Each row is a point on a tangle of strands that fork, close into loops and nearly touch. The rows are in no order.
(in the rows, 128 means zero)
Points whose rows are less than 147 apart are linked; no others are. Some points are linked to none.
Z_317: [174 163 127 160 136 124 140 154 111 113 138 135  72 102  97 107 104 116
 117 162 121 124 149 180 137 121 147 123  70 114 120  90 150 138 125 101
 169  86 116 155 107 168 111 141]
Z_209: [162 143 109  84 118 154  89  82 169 140 149 105 150 141 154 203 107 135
  99  79 154  92 102 150 106  72 167 128 137 146 164 162 129 218  99  97
 143 154 105 131 123 138 146 177]
Z_388: [ 89  87 157 140  91 110 183 167  87 111 118 128  97 105 106  77 143  96
 164 142 103 147 147  53 138 170  28 131 117 116  83 120  67  70 143 119
  88 134 144 124 156 126 101 123]
Z_407: [105 144 151  86  46 138 123 117 156 123 132  90 118 152 105 140 138  92
 127  89 171 140 134 101 121 108  42  84 141 121 111 132  76 178  77 124
 107 198 123 117 163 146  94 133]
Z_60: [150 201 146 142 107 107 170 168  89  94 161  95  60 120 154 156 100 115
 124  98 174 142  55 113 120  91  91 101  76 109  85  51 136 102 174 136
 102 181 167 109 133 133  95  81]
Z_924: [177 121 146 139 148 127 130 168 128 123 131 141 133 150 107 110 121 137
 144 185 145 104 117 152 128 148 122 145 136 142 102 118 141  86 134 141
 151  91 136 135 145 107 103 104]
Z_578: [143 150 138 116  82 153 101 100 157 149 125  92 133 147 104 104 159 146
 120 109  86 144 144 130 174 178  74  91 141 128 121 161  98 135 120 169
 113 175 145 149 141 126  84 143]
Z_174: [120 119 135 149 128 124 147  88 142 121 104 128 119 131 135 105 147 140
 152 163  97 188 201 128 124 178 175 107  83 148 156 120 133  94 148 109
 179  73 133 151 108 147 134 107]
Z_562: [119 112 144 152 137 113 175 198  62 118 139 132 109 115 169  95 108 141
 156 163 148 137  75 101 124 128 101 171 119 109  87 102 127  49 180 125
 134 110 146 109 146 106 128  81]
Z_666: [182 139 143  83 106 151 104 178 124 134 152 137 125 154 160  88  95 185
 143 133 187 129  89 176 156 105 115 123 163 173  53 153 111 140 102 123
 177 153 119 132 136 127 168 103]
Z_250: [ 78  85 154  63  84 126 119 146 111 124 133 139 137 153 143 119 129 130
 135  94 183 122 121  96 128  96  45 114 172 138  91 157  81 164  78 120
 112 180 116 116 155 127 161 106]
Z_436: [177 136 132 130 110 160 103 112 133 135 132 123 116 133 143  79 114 165
 117 117 102 152 168 191 165 117 173 108 135 154 135 184 134 142 102 132
 197 110  95 167  78 156 165 161]
Z_464: [117 107 142 133  95 133 135 161 112 124 111 136  86 105  80  66 122  94
 155 125 109 145 193 130 166 158  62 148 123 118  86 151  80 113  95 118
 144 145  88 166 125 156 131 175]
Z_158: [ 84 130 119 137 147 125 125 110  92 127 131 119 123 120 176 134 126 151
 128 108 127 151  98 106 123 112 140 121 118 125 136 109 124  79 171 148
  87 129 155  86 138 100 137  92]
Z_641: [121  99  84 136 182 129 109 145 110 160 129 142 183 132 138 131 135 147
 111 144 110  95  69 114 146 147 133 168 176 120 128 141 140  81 179 178
  77 132 154  84 133  79 124 109]
Z_668: [171 154 119 173 164 112 145 146 137 107 138 166  89 122  83 141  97  95
 111 204 111 102 125 163 111 130 149 133  83  96 146  84 173 147 127 112
 149  57 110 168 112 158 108 140]
Z_491: [119 132 112  96 100 143 102 157 128 142 138 120 102 112 108 138 115 103
 100  59 150 103 122 161 151  64  92 139 128 114 109 163 125 223  88 113
 127 189  80 137 121 145 156 198]
Z_160: [125 115 150 106 103 114 165 205  83 131 129 143  96 108 124  84  82 149
 148 148 176 109 137 143 153  97 115 136 118 156  99 129 112 132  72  66
 196 119  79 173 123 149 170 153]
Z_228: [189 107  99 139 200 147 103 172 157 145 144 161 181 150 117 157 100 144
 113 171 145  73  90 181 114 112 173 167 156 154 116 148 174 123 119 129
 160  79 116 131 124 105 134 123]
Z_788: [119  70 101 123 170 138  92 175 112 162 131 158 153 116 138 111 107 133
 113  96 141  90 122 159 154 102 131 196 173 117 112 196 159 138 109 120
 156 125  85 135 132 123 193 183]
Z_457: [170 112 105 143 195 131 118 142 131 147 131 135 179 152 154 142 119 173
 123 159 133 115  72 151 129 137 168 158 151 148 123 135 160  59 198 159
 131 101 163  89 131  79 131  82]
Z_800: [126 116 111 136 128 136 116  60 164 157 101 143 195 134 112 120 187 157
 138 139  63 148 149 103 164 224 160 113 170 141 178 155 119  95 138 172
  81 106 163 123 123 100 131 108]
Z_112: [168  76  91 103 149 138  86 185 139 162 153 162 172 143 125 128 104 138
 115 130 165  75  78 172 133 103 115 189 182 141  92 189 136 158  85 112
 168 141 103 135 156 110 159 165]
Z_178: [189 133 120 166 187 125 127 136 144 137 133 147 143 141 155 137 113 174
 107 169 106 127 123 173 137 124 188 142 109 152 124 126 174  62 186 133
 163  62 154 129 104  97 130 104]
Z_816: [ 70 133 121 102 123 119  97  88 137 151 138  99 138 121 128 163 172 130
 101  68 100 133 126 109 118 119 115 116 144 111 139 159 111 169 133 149
  76 178 134 103 153 116 126 144]
Z_599: [113 101 116 126 152 120 130  84 164 120  85 159 194 167 107 140 143 133
 158 181 126 125 165  98 110 190 182 119 143 152 173 133 156 104 117 129
 116  74 152 130 113 113 145  91]
Z_772: [136 124  86 175 184 102 129 175 135 119 135 170 142 121 106 184 106  75
 113 157 125  52  76 143  95 100 123 191 136  82 132  93 169 141 137 136
  77 115 122 124 136 109 112 156]
Z_882: [124 104 161 126  94 117 163 122 141 110 102 155 105 126  60  69 144  92
 178 162 109 162 194 102 156 189  72 122 128 148 123 124  64 100  85 122
 134 100 106 181 141 150 130 143]
Z_546: [149 172 120 135 122 130 115  80 142 136 132  81 130 121 133 137 173 139
  99 113  83 163 135 130 130 168 136  89 117 107 152 105 115 113 170 170
 112 173 151 101 129 122  68 122]
Z_575: [ 52  95 145 117 138 108 141  85 144 118  90 147 156 124 111 127 142 102
 155 136 116 139 173  76 109 154 115 122 144 111 163 126 115  98 113 122
  70 115 150 117 119 124 134 112]
Z_804: [105 132 134 110  91 111 158 162 122 108 110 131  88 114  96 112 108  92
 127 117 158 123 147 140 126  96  83 135 108 107 122 114 113 193  46  75
 138 162  79 165 118 179 125 178]
Z_958: [ 72 117 116  79 121 133  89 103 123 151 146 135 177 147 150 147 159 158
 128 101 155 109  76  97 119 122  88 141 192 126 101 160  90 150 130 162
  53 180 172  84 182  78 135  65]
Z_802: [ 69 106 109 153 146 123 118  66 130 141 100 136  96  68 133 124 165 101
 123  73  43 186 197 112 150 152 149 131  87  76 167 151 114 126 164 129
 118 123 100 144 114 160 144 161]
Z_834: [131 171 114 197 118 103 172 161  81 100 136 114  61  86 129 151 108  74
 130 126 114 124 112 110 113  93  94 134  54  70 118  71 128 115 164 123
  98 152 134 117 120 135  87 148]
Z_698: [124 131 131 150 103 135 126  65 154 138  98 119 155 133 138  99 173 155
 154 141  73 185 178  96 150 211 160  77 123 137 169 128 119  77 154 163
 126 124 170 122 111 109 108  94]
Z_325: [183 136 104 127 140 156  89 131 150 157 151 121 150 146 126 115 129 163
 109 127 116 117 112 182 154 138 147 133 149 151 115 181 137 124 135 157
 150 118 121 133 120 109 139 135]
Z_51: [ 67  88  93 134 173 131  93 124  83 157 130 157 131  88 177 159 125 145
 111  71 139 122 117 131 119  58 167 186 142 117 136 173 149 133 149 127
 110 124 106 110 126 120 209 136]
Z_780: [112 145 162  99  65 110 141 136 119 105 121  93  94 122 111 127 122 102
 130  95 165 135 148 123 130  97  67  92 107 121 120 113 106 191  69 104
 131 183 105 131 137 168 110 157]
Z_689: [188 195 114 144 116 152 103  75 171 137 126 120 125 139  78 104 180 138
 108 167  58 144 141 141 166 226 127  92 136 117 130 122 114 129 139 192
 128 122 142 145 132 128  49 130]
Z_867: [ 99  81 152 163 119 117 196 202  63 117 134 135  86 106 116  75 117 120
 170 169 111 139 111  69 134 150  78 175 110 109  83 104  94  59 172 120
 124 105 124 118 151 106 120 112]
Z_219: [185 176 132 128  93 162 102  95 166 136 142  99 118 136 127  85 145 145
 124 110  75 165 179 169 160 153 151  86 129 140 140 155 115 155 114 152
 188 150 103 169 101 158 113 166]
Z_293: [139  80 116 149 151 136 138 164 114 141 128 155 124 100 114  64 112 129
 153 174 105 132 171 158 141 163 138 162 123 130 115 150 128  86 133 112
 181  68 105 167 105 129 151 137]
Z_409: [156 154 134 157 140 125 129 157  90 126 148 102  97 123 171 111 108 154
 126 129 127 167 118 153 150 113 144 122  84 132 103 107 145  68 181 128
 156 119 158 115 106 117 110 111]
Z_530: [117 115 140 129 164  99 161 159 110 111 136 150 165 142 179 165 106 151
 146 161 170  98  63 119  97  90 159 157 139 145 124  69 165  81 169 101
 118  91 170 101 140  99 151  61]
Z_833: [110 105 107 161 157  88 151 155 126  95 120 164 151 120 132 190 106  80
 120 156 157  57  91 122  76  81 153 171 138  89 157  89 175 151 131  89
  76 109 134 115 127 119 139 127]
Z_789: [193 139  96 169 195 125 110 150 159 121 144 166 140 129 110 158 102 125
 103 196 117  77  98 186 111 118 171 160 122 128 137 100 185 129 137 124
 147  50 123 159 116 125 117 124]
Z_343: [141 168 114  95  99 163  89  59 196 144 126 122 136 155  83 138 166 100
 114 102  80 146 161 134 129 192 134  97 148 133 155 158 115 200  85 159
 144 161  95 168 128 154  99 176]
Z_526: [ 95 100 119 114 123 132 101 114 110 166 131 121 104  92 136  81 147 136
 127  75  76 166 167 131 177 133 100 126 134 113 118 186  94 113 141 149
 123 151 121 148 129 139 164 160]
Z_495: [118 157 147 112 104 145 109  61 132 126 150  80 131 127 189 136 161 177
 128  70  99 190 155 122 119 135 166  77 126 150 163 138 122 113 158 152
 146 152 153 104 120 133 138 110]
Z_803: [137 122 129 140 155 104 163 193  85 116 151 143 126 123 156 138  97 139
 142 152 165 112  66 138 110  96 133 176 122 127 102  89 167  80 168 112
 142 104 138 106 133 115 146  91]
Z_18: [117 155 128 153 105 127 137  93 107 122 134  83  96  96 134 110 142 125
 112 105  83 178 172 113 131 148 127  94  71  97 152 106 106  95 169 143
 122 149 138 128 118 147  76 134]
Z_866: [126 118 116 128 125 140 104 124 126 141 148 122 140 131 148 114 129 150
 120 102 128 151 105 149 147 117 124 118 148 136 113 151 124 115 152 161
 120 150 141 105 127 104 141 130]
Z_232: [ 73 111 126 116 106 110 135  86 134 107  88 151 156 119  79 116 170  90
 146 125  94 131 159  58 131 183  62 121 141  99 143 117  85 104 126 145
  54 147 142 117 153 131 106 122]
Z_621: [157 145 104 163 176 117 120 106 140 122 145 123 129 116 165 194 120 124
  88  85 123 108 117 146 109  74 200 133  97 123 164 106 181 146 162 128
 124 119 146 106 111 156 143 141]
Z_421: [ 75  99 102 162 178 101 127 101 133 116 109 152 163 119 142 205 127  88
 117 107 133  78 114 101  61  76 168 159 139 105 168 109 176 153 133 110
  55 107 126  98 122 112 144 121]
Z_623: [118  51 119 115 180 115 136 157 126 143 105 168 176 132 147 135 106 141
 138 159 155  91 133 142 111 103 191 180 150 154 145 150 175 110 112  89
 160  67 110 122 116 114 190 107]
Z_540: [107 117 130 149 110 134 124 115 111 144 118 116 109  84 131  73 164 139
 125  96  53 185 156 109 188 187  90 109 134 108 138 161  79  78 166 159
 103 158 139 134 139 126 115 141]
Z_973: [168 132 117 164 182 108 118 107 147 129 130 148 168 138 161 148 128 143
 111 161 123 123 144 150  95 121 226 132  98 146 160 111 200 110 174 123
 159  57 141 123  92 130 155 108]
Z_673: [220 185 130 117 126 166 119  92 183 106 167  82 120 152 141 176 130 139
 100 111 139 121 110 155 120 128 167  94 115 154 141 101 130 164 127 142
 160 144 145 115 121 145  76 117]
Z_604: [212 181 126 133 133 169 110 100 176 141 132 118 150 154  83 119 173 167
 107 159  98 131 104 144 167 199 128  87 146 131 121 126 130 105 155 193
 116 134 178 107 137  93  42 106]
Z_960: [137 150  88 174 153 126 115 186  85 149 155 127  81  85 136 144  94 104
 106 100 121 109  91 156 157  81 116 174 102  78 104 131 152 125 162 141
 120 150 112 106 113 123 131 164]
Z_197: [120 134 107  92 105 137 114 110 159 127 120 111 125 122 121 157 123 105
 107  70 145 112 143 136 115  77 130 125 141 115 158 157 121 235  80  91
 135 165  85 130 122 159 143 179]
Z_332: [131 127 131 131 109 119 142 155 125 117 117 137 111 131  65  95 138  74
 129 170 109 113 133 103 133 158  57 137 133  95  96 127  95 120 100 144
  97 137 117 130 155 128  74 157]
Z_941: [230 200 128 134 147 175 101  81 184 126 155  97 145 142 122 154 157 171
 105 142  99 135 111 155 141 169 171  87 124 149 136 124 133 127 165 175
 154 134 164 123 116 117  63 107]
Z_385: [ 85 124 166 123  74  89 198 192  68  94 139 126  86 123 126 132 103  92
 147 140 180 109  96  80 111  85  60 129 105 104  93  75 111 138 103  74
 112 146 124 138 141 133 112 129]
Z_787: [119  55 122 147 150 123 147 189  95 151 123 161 123 103  99  71 112 107
 152 155 121 101 160 131 153 153 109 202 132 106 101 166 123 100 106  97
 161  87  96 149 136 141 166 157]
Z_895: [ 86 114 120 165 127 122 135  83 132 132  96 138 105 111  85 105 144  75
 130 131  72 178 179  98 135 182 126 128 108  97 159 119 100 122 128 128
 115 118 105 145 126 160 116 157]
Z_172: [ 82  89 149 109 153 114 127 122 109 113 120 138 182 149 168 160 126 159
 153 147 177 115  94  95  74 105 159 146 159 148 132 115 149 102 139 122
  87 108 174  91 135  82 155  64]
Z_850: [114  82  98 165 174 119 127 195  71 153 134 161 113  90 134  84 107 115
 131 146 114 103 115 123 153 131 111 210 110  90  94 146 127  79 160 130
 143 113 118 121 139 117 148 145]
Z_793: [ 94 170 129 175  95 114 150 119  87 107 138  68  63  79 130 141 135  81
 121  87 102 163 132 101 107 125  85 117  59  68 134  77 109 113 176 130
  98 169 145 106 119 152  72 140]
Z_14: [180 131  82 130 178 141  95 152 147 168 159 140 142 117 158 170  92 140
  90  86 137  90  83 192 146  63 181 166 134 133 129 171 169 166 136 122
 145 126  94 133 116 123 179 173]
Z_858: [165 131 144 114 106 154 108 171 123 149 139 125 140 149 134  56 135 167
 127 150 146 142  87 150 178 170  73 125 170 149  54 165  93  65 156 180
 143 161 161 121 171  99 109 101]
Z_129: [127 153 158 104  97 106 165 101 121  95 120  99 106 132 146 154 122 116
 118 118 165 127 161 121  91 101 159  82 101 147 162  67 128 174 106  85
 170 130 124 131 109 166 130 131]
Z_609: [116 166 141 156  95  86 186 173 100  75 128 122  83 106 115 167 108  64
 137 132 155 100  85  93  96  72  72 136  87  65 110  51 125 147 121 112
  87 163 131 115 145 143  83 136]
Z_854: [ 88  71 142  99 130 138 117 113 117 141 114 151 161 140 158  93 139 171
 169 107 141 150 150 117 125 133 145 129 184 181 141 170 112  76 117 131
 146 117 130 133 125 101 196  89]
Z_921: [174 186 157 134 106 147 147  95 139 103 135  94  94 126 116 129 161 123
 121 158 120 175 170 130 108 176 163  71  79 147 136  68 124 120 140 138
 181 124 140 126 109 159  65 114]
Z_196: [ 72  74 159 106 141 123 134 110 107 144  99 142 172 151 157 117 141 168
 164 138 153 130 130  81 108 139 127 119 168 164 140 140 128  64 132 133
 101 111 159 107 124  88 166  60]
Z_389: [118  91 133 117 119 123 131 179  84 147 125 143 101 108 126  68 100 153
 156 112 148 139 159 159 169 100 130 150 123 147 104 172 112 142  88  83
 204 137  71 170 100 150 199 161]
Z_399: [116 120 152  96 124 116 157 115 162 114 103 141 180 178 112 151 125 141
 164 196 160  94 137 117  90 150 164 123 156 151 149 100 162 120 105 111
 110  75 158 122 126 107 133  78]
Z_220: [ 54  90 110 165 122 120 141 170  51 136 114 135  64  54 136  95 110 104
 148  88 103 156 146  89 156 109  91 170  80  87 108 142  93 100 155 101
 110 142 102 125 118 143 155 156]
Z_909: [101 144 113 103 113 139 112  86 178 123 107 128 119 137  90 157 146  72
 108  92 110 133 171 122 109 132 126 121 142 106 156 155 118 216  72 132
 133 137  80 153 125 164 127 199]
Z_502: [114  85  90 148 151 118 125 174 129 123 115 156 144 123  81 148 129  60
 115 154 128  53 114 120 108 113  85 201 152  81 104 135 146 157 113 135
  83 127 100 135 166 110 113 181]
Z_358: [ 68 140 131 103 120 125 111  68 111 126 136  92 110  97 170 171 145 128
 107  44 139 143 137 109  94  79 141 124 124 114 164 123 122 169 128 118
  99 160 132  96 137 137 140 118]
Z_282: [ 88  85 112 115 153 134  93 129 131 151 131 137 199 137 120 140 158 134
 122 125 118  89  81  83 134 151  86 147 192 124 108 168 115 115 147 186
  54 161 156  83 165  76 129 104]
Z_615: [ 77 115 116 177 119 109 172 165  74 112 106 139  45  71 110 101 117  63
 154 127 101 146 169  95 147 115 101 154  63  78 124 109 119 125 137  88
 115 130  96 145 119 159 124 174]
Z_123: [108 149 157 116 119 128 140  94 159 109 112  97 156 168 132 148 151 147
 139 153 143 146 128  85  84 161 136  80 127 147 154  89 126  88 146 138
 101 130 188  95 126 100  82  79]
Z_470: [154 181 150 141 115 114 162 143 119  96 143  85  94 139 131 161 120 112
 123 131 155 128  84 119 104 107 102 103 107 115 118  59 115 122 148 135
 105 157 175  98 142 124  57  98]
Z_150: [182 186 146 129 112 136 133 139 158  99 145 104 104 153  82 147 130 109
 122 156 157 104  85 136 110 124  72 109 115 116 101  84 107 150 122 140
 103 148 145 127 157 124  39 127]
Z_531: [102 102  86 148 186 126  99  84 146 139 123 148 197 125 149 189 145 131
  99 124 106  91 106 112  97  99 193 161 146 120 169 138 179 126 153 132
  82 101 131 103 117 100 154 126]
Z_566: [120 159 108 136 144 124  94  84 147 161 131  98 148 116 113 151 181 127
  92  93  57 124 123 116 136 148 132 119 130  84 152 146 128 150 160 173
  75 157 135 115 139 118  86 157]
Z_81: [143 108 110 134 143 114 131 141 112 125 121 148 123 107 167 123  83 140
 113 114 142 121 149 169 136  61 192 139 102 149 142 141 166 164 105  79
 189 101  85 149  89 161 201 169]
Z_397: [104 169 156 129  85  96 167 154  76 106 144  94  62 106 170 126 105 125
 135 101 177 168  99 109 120  74  98 107  76 122 106  84 120 118 140  97
 115 172 138  97 131 154 126 114]
Z_341: [102 116  98 168 156 132 121 167  85 148 133 137  97  82 146  97 109 115
 120  99 106 136 133 143 154 119 125 157  94  90 106 146 135 101 170 130
 118 136 104 116 116 125 138 166]
Z_594: [164 133 137 138 155 124 128 125  97 128 141 131 111 117 207 126  89 179
 113 101 147 148 144 174 146  63 208 103  91 170 150 128 155 138 147  94
 190 103 132 121  92 162 188 133]
Z_82: [101  91 146  91 102 117 118 123 141 128 123 134 155 151 114 117 131 126
 142 109 141 113 143  97 129 133  72 111 163 152 116 164  99 127  94 134
 104 158 126 120 150 119 142 119]
Z_92: [139 113 125 127 123 149 100  93 166 171 118 127 181 144 121  83 168 157
 139 131  66 130 148 126 186 182 140 123 190 164 134 188 109 109 133 172
 117 131 144 140 135  91 141 130]
Z_34: [102 123 134 169 139 122 138 122  89 130 136 109  86  91 188 130 116 154
 120  96 117 169 134 126 122 106 166 112  79 116 143 115 142  77 194 126
 126 124 153  99 100 124 137 103]
Z_21: [ 73  92 107  89 143 134 103 142  90 149 139 152 151 118 189 115 123 167
 128  74 173 126 113 140 129  68 137 168 166 140 113 160 138 122 120 125
 134 129 107  98 139 123 206 115]
Z_47: [109 127 173 100  87 106 179 163 105 100 125 120 121 140 122 129 114 133
 139 146 188 117 104 113 112  94 102 112 128 142 118  67 132 142  91  68
 128 129 130 150 133 131 125 114]
Z_656: [109 110 109 175 127 124 152 164 105 121 116 151  59  81  68  69 117  72
 147 149  83 155 179 109 164 165  79 157  87  82  90 128  98 119 133 130
 122 116  82 164 118 156 115 183]
Z_329: [103 124 119 117 100 112 122 192  81 138 126 143  81 104 128 111  86 114
 113  86 180 113 119 142 151  65  88 130 112 116 101 130 114 184  73  84
 129 186  87 141 120 154 167 178]
Z_225: [106 128 113 169 153 100 131 101 101 118 131 121 115  91 187 175 121 119
 112 102 134 123 130 125  93  69 180 131  88 108 168  93 167 127 174 109
 113 115 148  87 106 145 161 118]
Z_188: [106 126 137 128 102 112 155 126 128 116 101 132 115 106  75  88 149  70
 143 128  84 152 162  63 149 200  24 109 123 114 116 120  68 100 125 146
  71 156 131 125 159 124  88 140]
Z_899: [160 151 101 162 153 142 111 102 141 140 138 112 112 113 124 123 134 126
  89 125  73 152 162 157 136 142 170 120  99 126 144 147 157 127 161 158
 155 102 113 141  94 150 116 162]
Z_164: [106 107 109 136 198 131 106  98 128 144 128 138 191 151 176 186 121 169
 107 129 148 111  82 114  92  92 195 142 166 154 155 138 177 120 162 129
  87  94 160  87 124  89 161  77]
Z_536: [141  95 124 122 161 121 133 155 123 132 107 170 146 120 129 132 104 136
 123 154 150 100 128 158 115  89 179 148 132 149 143 132 160 153  98  76
 165  74  90 150  99 136 175 145]
Z_782: [122 123 164 113 101 123 170 138 156 107 105 163 124 163  47  97 129  97
 171 202 135 125 168 118 126 190  92 119 146 142 117 110 108 128  67 101
 146  54 113 186 146 137 116 120]
Z_910: [139 145 174  95 110 130 145 123 139 109 125 100 137 172 149 142 116 167
 140 146 167 144 100 131 111 113 135  98 129 157 120  95 137 104 134 124
 138 116 168 100 133 110 119  75]
Z_932: [114 131 118 176 136 119 123 106 145 112  93 151  71 125  64 143 142  52
 114 162  89 165 157 117 105 194 124 139  95  83 151 100 133 150 117 122
 141  86 106 168 111 168  77 176]
Z_176: [ 50  98 125 108 141 131 103 124  91 148 118 138 104  81 143 111 140 134
 124  41 103 148 160 128 163  93 116 152 142 110 128 192 101 134 124 133
 113 155  95 139 117 139 192 156]
Z_984: [131 156 150 130  74 137 119 111 120 145 137  84 107 107 130  72 176 144
 117  97  65 180 151 124 179 189  70  78 124 115 115 149  84 103 150 174
 119 189 161 125 150 135  80 140]
Z_478: [158 151 100 149 158 138 109  71 172 126 109 145 163 145 130 179 140 121
 117 162 108 137 153 133  90 155 232 115 117 150 183 117 180 149 152 124
 161  69 135 135  93 145 126 119]
Z_255: [158 126 161 133  94 150 131 175 109 132 145 118 102 122 116  52 126 146
 137 160 135 144 125 141 172 164  60 123 143 155  66 157  76  76 125 161
 162 145 128 152 149 118 114 132]
Z_889: [117 133 132 128 112 151 109  60 157 150 120 118 154 127 156 112 178 163
 128 102  67 190 188 117 132 177 189  74 136 141 185 146 117 101 146 152
 160 131 140 130 106 143 136 112]
Z_17: [ 67  78  85 128 166 127  96 154  95 169 120 156 117  71 146 132 119 116
 114  63 109 107 131 141 142  77 136 203 136 100 130 202 147 143 135 115
 118 136  70 122 121 134 200 173]
Z_785: [137 142 161 128  91 118 154  93 126  98 118 105  91 124 134 104 157 129
 149 161 103 203 194 102 106 171 164  72  68 143 141  71 125  87 157 104
 173  99 152 142 107 155  87  91]
Z_151: [121 178 133 138 100 118 135 104 139 101 117 115  71 138  60 149 140  46
 110 157 116 144 150 107  97 170  84 117 107  93 139  77 113 170  94 141
 126 133 115 154 136 171  54 151]
Z_319: [109 155 145 136 127  95 171 150  66 101 146 117  71 111 205 156  87 137
 122  97 185 141  93 113 116  62 160 112  69 134 126  65 154 118 158  91
 129 144 146 101 127 152 166  92]
Z_237: [151 142 122  92  88 156 102  77 192 142 124 118 165 178  89 130 171 130
 138 130 107 117 138 119 140 178 120  89 163 139 144 167 109 177 100 158
 119 158 132 156 134 122 110 141]
Z_357: [152  97 134 128 134 130 137 113 139 137 104 151 141 146 130  79 122 149
 156 169 111 143 190 145 147 157 172 115 134 162 130 159 128  90 118 115
 185  70 112 175 102 130 167 111]
Z_903: [116 114 116 121 131 138 118 161  89 147 124 154  98  96 168 111  80 159
 122  81 160 132 131 166 159  71 166 144 125 146 127 171 141 156 104  97
 172 143  83 135  97 150 206 161]
Z_711: [198 171 117  95 134 165 112  82 187 133 165  89 144 167 154 211 119 140
 104  88 142 105  79 162 115  90 166 113 133 156 158 132 131 194 123 115
 153 143 141 128 119 142 109 139]
Z_574: [117 156 157 125 116 114 183 140 139  73 118 153 119 156  84 165 118  80
 152 211 140 102 111  95  89 155 104 127 121  98 138  42 147 137 112 105
 105  79 130 154 154 137  54  96]
Z_310: [183 161 174  88 106 143 134 148 140 114 137 110 132 179 159 117 108 181
 141 141 190 138  69 167 127 102 130  93 137 185  90 103 121 119 112 118
 166 141 146 128 145 118 120  83]
Z_527: [123 165 111 173 129 104 137 162  91 123 136 122  62  88 129 152  95  75
 105  84 123 111 100 131 125  73 114 144  77  68 132  94 153 159 145 111
 100 163 119 113 120 149 122 171]
Z_929: [ 76 143 152 109 101 126 146  74 109 104 128  95  92  98 172 147 144 130
 114  65 146 163 185 101  95  90 157  93 101 134 174  86 114 157 114  88
 144 158 128 108 110 173 140 137]
Z_157: [118 120 165 131 114 117 184 153 133  96 122 162 125 150  55 118 125  93
 161 227 135  96 129  99 117 178  92 134 138 120 114  80 132 109 106 115
 123  55 134 175 159 114  90 109]
Z_607: [138  97 109  89 132 132 100 138 164 149 138 139 166 165 121 168 107 137
 121 117 163  79  79 156 114  93 105 148 172 132 118 164 118 178  99 115
 113 148 109 126 146  99 145 138]
Z_440: [189 152 100 124 117 166  84 101 195 170 144 110 169 157 116  94 170 168
 122 130  68 117 121 165 181 162 148 118 183 163 112 212 115 146 117 177
 149 135 118 167 132  88 129 157]
Z_944: [100 136 160 101  95 136 129  82 150 134 114 102 176 156 126 130 160 170
 155 127 143 133 118  87 129 173 102  78 162 152 143 135 103 108 121 168
  63 160 188  88 139  90  99  67]
Z_965: [ 67  81 124 136 143 111 139  59 131 125  87 163 181 130 118 145 152 125
 165 148 106 136 178  64 104 175 173 127 137 143 189 126 136  93 126 126
  85  87 160 115 113  99 148  72]
Z_379: [105 126 182  67  77 108 176 153 112  98 119 119 147 156 133 117  99 163
 151 133 211 124 116 117 114  84 102  96 145 173 125  97 116 167  53  62
 155 136 118 140 141 123 167 102]
Z_261: [100  52 126 120 170 130 121 139 132 160 108 159 206 150 131 122 124 149
 154 136 151 110 145 116 126 146 134 173 182 159 142 173 139  91 101 123
 135  89 113 124 139 104 194 115]
Z_59: [121 126 158  83 122 116 150 109 186 104 104 123 198 184  83 168 131 115
 169 196 168  92 106  97  78 158 129 113 159 136 139 107 141 141  93 127
  74 119 168 115 138  99 101  84]
Z_869: [184 143 144 135 122 146 119 137 158 125 126 121 119 144  95  74 130 136
 144 181 117 120 129 155 144 176  95 112 133 146  98 131 101  89 117 161
 140 110 140 144 154 115  90 130]
Z_706: [151 161 149 116 100 136 129  83 148 102 122  95 120 138 139 150 148 118
 119 126 131 146 184 137  90 146 179  75 100 147 170  99 146 158 120 128
 174 123 125 128 100 168  99 128]
Z_835: [130 146 152 121 115 115 155 127  89 125 143 110  97 122 206 136  95 180
 126  94 185 158 104 137 126  73 177 114 101 167 127 101 144 123 146  99
 149 130 145 109 112 149 180  93]
Z_904: [206 210 119 134 110 174  93  94 180 134 156  94 106 138  93 109 155 151
  99 125  81 149 139 176 165 181 130  95 123 124 122 145 122 163 124 182
 170 148 105 161 125 143  65 160]
Z_145: [122 150 154  76 102 154  95  91 154 136 144 108 171 176 152 152 136 176
 131 107 163 135  75  99 118 134  94  97 176 150  99 159  91 140 143 161
  80 183 172  90 161  84 114  60]
Z_254: [181 101 115 129 169 145 105 169 141 148 129 144 164 141 105 107 132 150
 127 168 129  88 117 163 141 140 136 155 160 162  99 169 141 100 112 152
 168  97 119 135 137  93 123 130]
Z_381: [191 138  97 133 183 131 106 132 152 146 160 133 138 133 165 183  84 146
  90  98 134 102  81 175 121  69 196 151 112 147 145 127 179 146 148 122
 147 116 138 118 107 124 158 123]
Z_8: [132 112 131 108 117 133 115 109 168 129 112 128 167 160 101 138 137 114
 131 141 140 109 126 126 129 128 104 121 152 130 129 149 122 167  95 137
 107 143 120 133 143 100 116 143]
Z_776: [209 153 114  92 118 178  87 162 141 146 182 135 125 155 156 109  92 175
 111  94 157 121  78 207 171 101 121 142 148 158  72 178 119 165 120 143
 180 171 100 139 132 128 158 138]
Z_442: [121 140 160  76  82 131 139 121 120 119 137 102 118 160 176 106 109 175
 147  93 196 158 114 138 129  85 129  75 147 185 122 137 103 161  78  98
 166 153 117 137 116 138 172 109]
Z_394: [114 146 128 119 134 133 113  57 172 108 117 125 159 154 122 185 159 114
 123 148 117 153 169  98  70 168 197  93 128 147 191 111 152 158 122 133
 145 108 133 120 107 158 124 118]
Z_461: [163 117 100 131 136 137 107 172 139 129 134 143 127 132  58 111 116  84
 123 176 123  73 116 142 129 138  69 157 149 102  98 135 125 148  90 147
 111 124 102 136 151 127  93 169]
Z_972: [161 182 112 138 125 134 115 122 162 106 141 108 109 142  58 147 138  76
 102 140 115 113 120 141 118 150  76 113 118  95 130  95 121 192 104 146
 101 157 117 139 146 146  58 167]
Z_420: [110 114 129 123 138 115 138 137 167 103 114 151 187 166  75 180 124  67
 132 196 145  59  92  96  77 141 109 151 149 114 144  90 145 158 103 131
  60 125 152 124 148 110  92 103]
Z_837: [161 147 157 139 131 117 141 183 106 126 141 108  95 120 130 112  99 140
 141 156 134 135 137 157 135 117 125 122  93 133  99 104 138 106 132 111
 163  97 129 144 117 132 116 119]
Z_55: [ 62  75 115  62 114 119  99 144 109 136 139 147 165 136 171 135 124 146
 139  87 199 102  91 117 121  86  85 155 184 140  87 159 105 151 103 115
 109 166 111 100 157 116 192  96]

A tip is a point with one link. Name the tips that can be reached along the links from each point below, in the order of the rows.
Z_255 => Z_495, Z_14, Z_858
Z_82 => Z_407, Z_436
Z_531 => Z_160, Z_802, Z_420
Z_478 => Z_574, Z_776, Z_442

A fork is a point with three links, a tip a point with one. Leave the first point through the second and follow the links. Name the first fork or tip that comes.
Z_574; Z_157 => Z_341
Z_932; Z_151 => Z_81
Z_944; Z_145 => Z_706
Z_332; Z_461 => Z_172
Z_706; Z_129 => Z_834
Z_209; Z_711 => Z_436
Z_973; Z_178 => Z_776
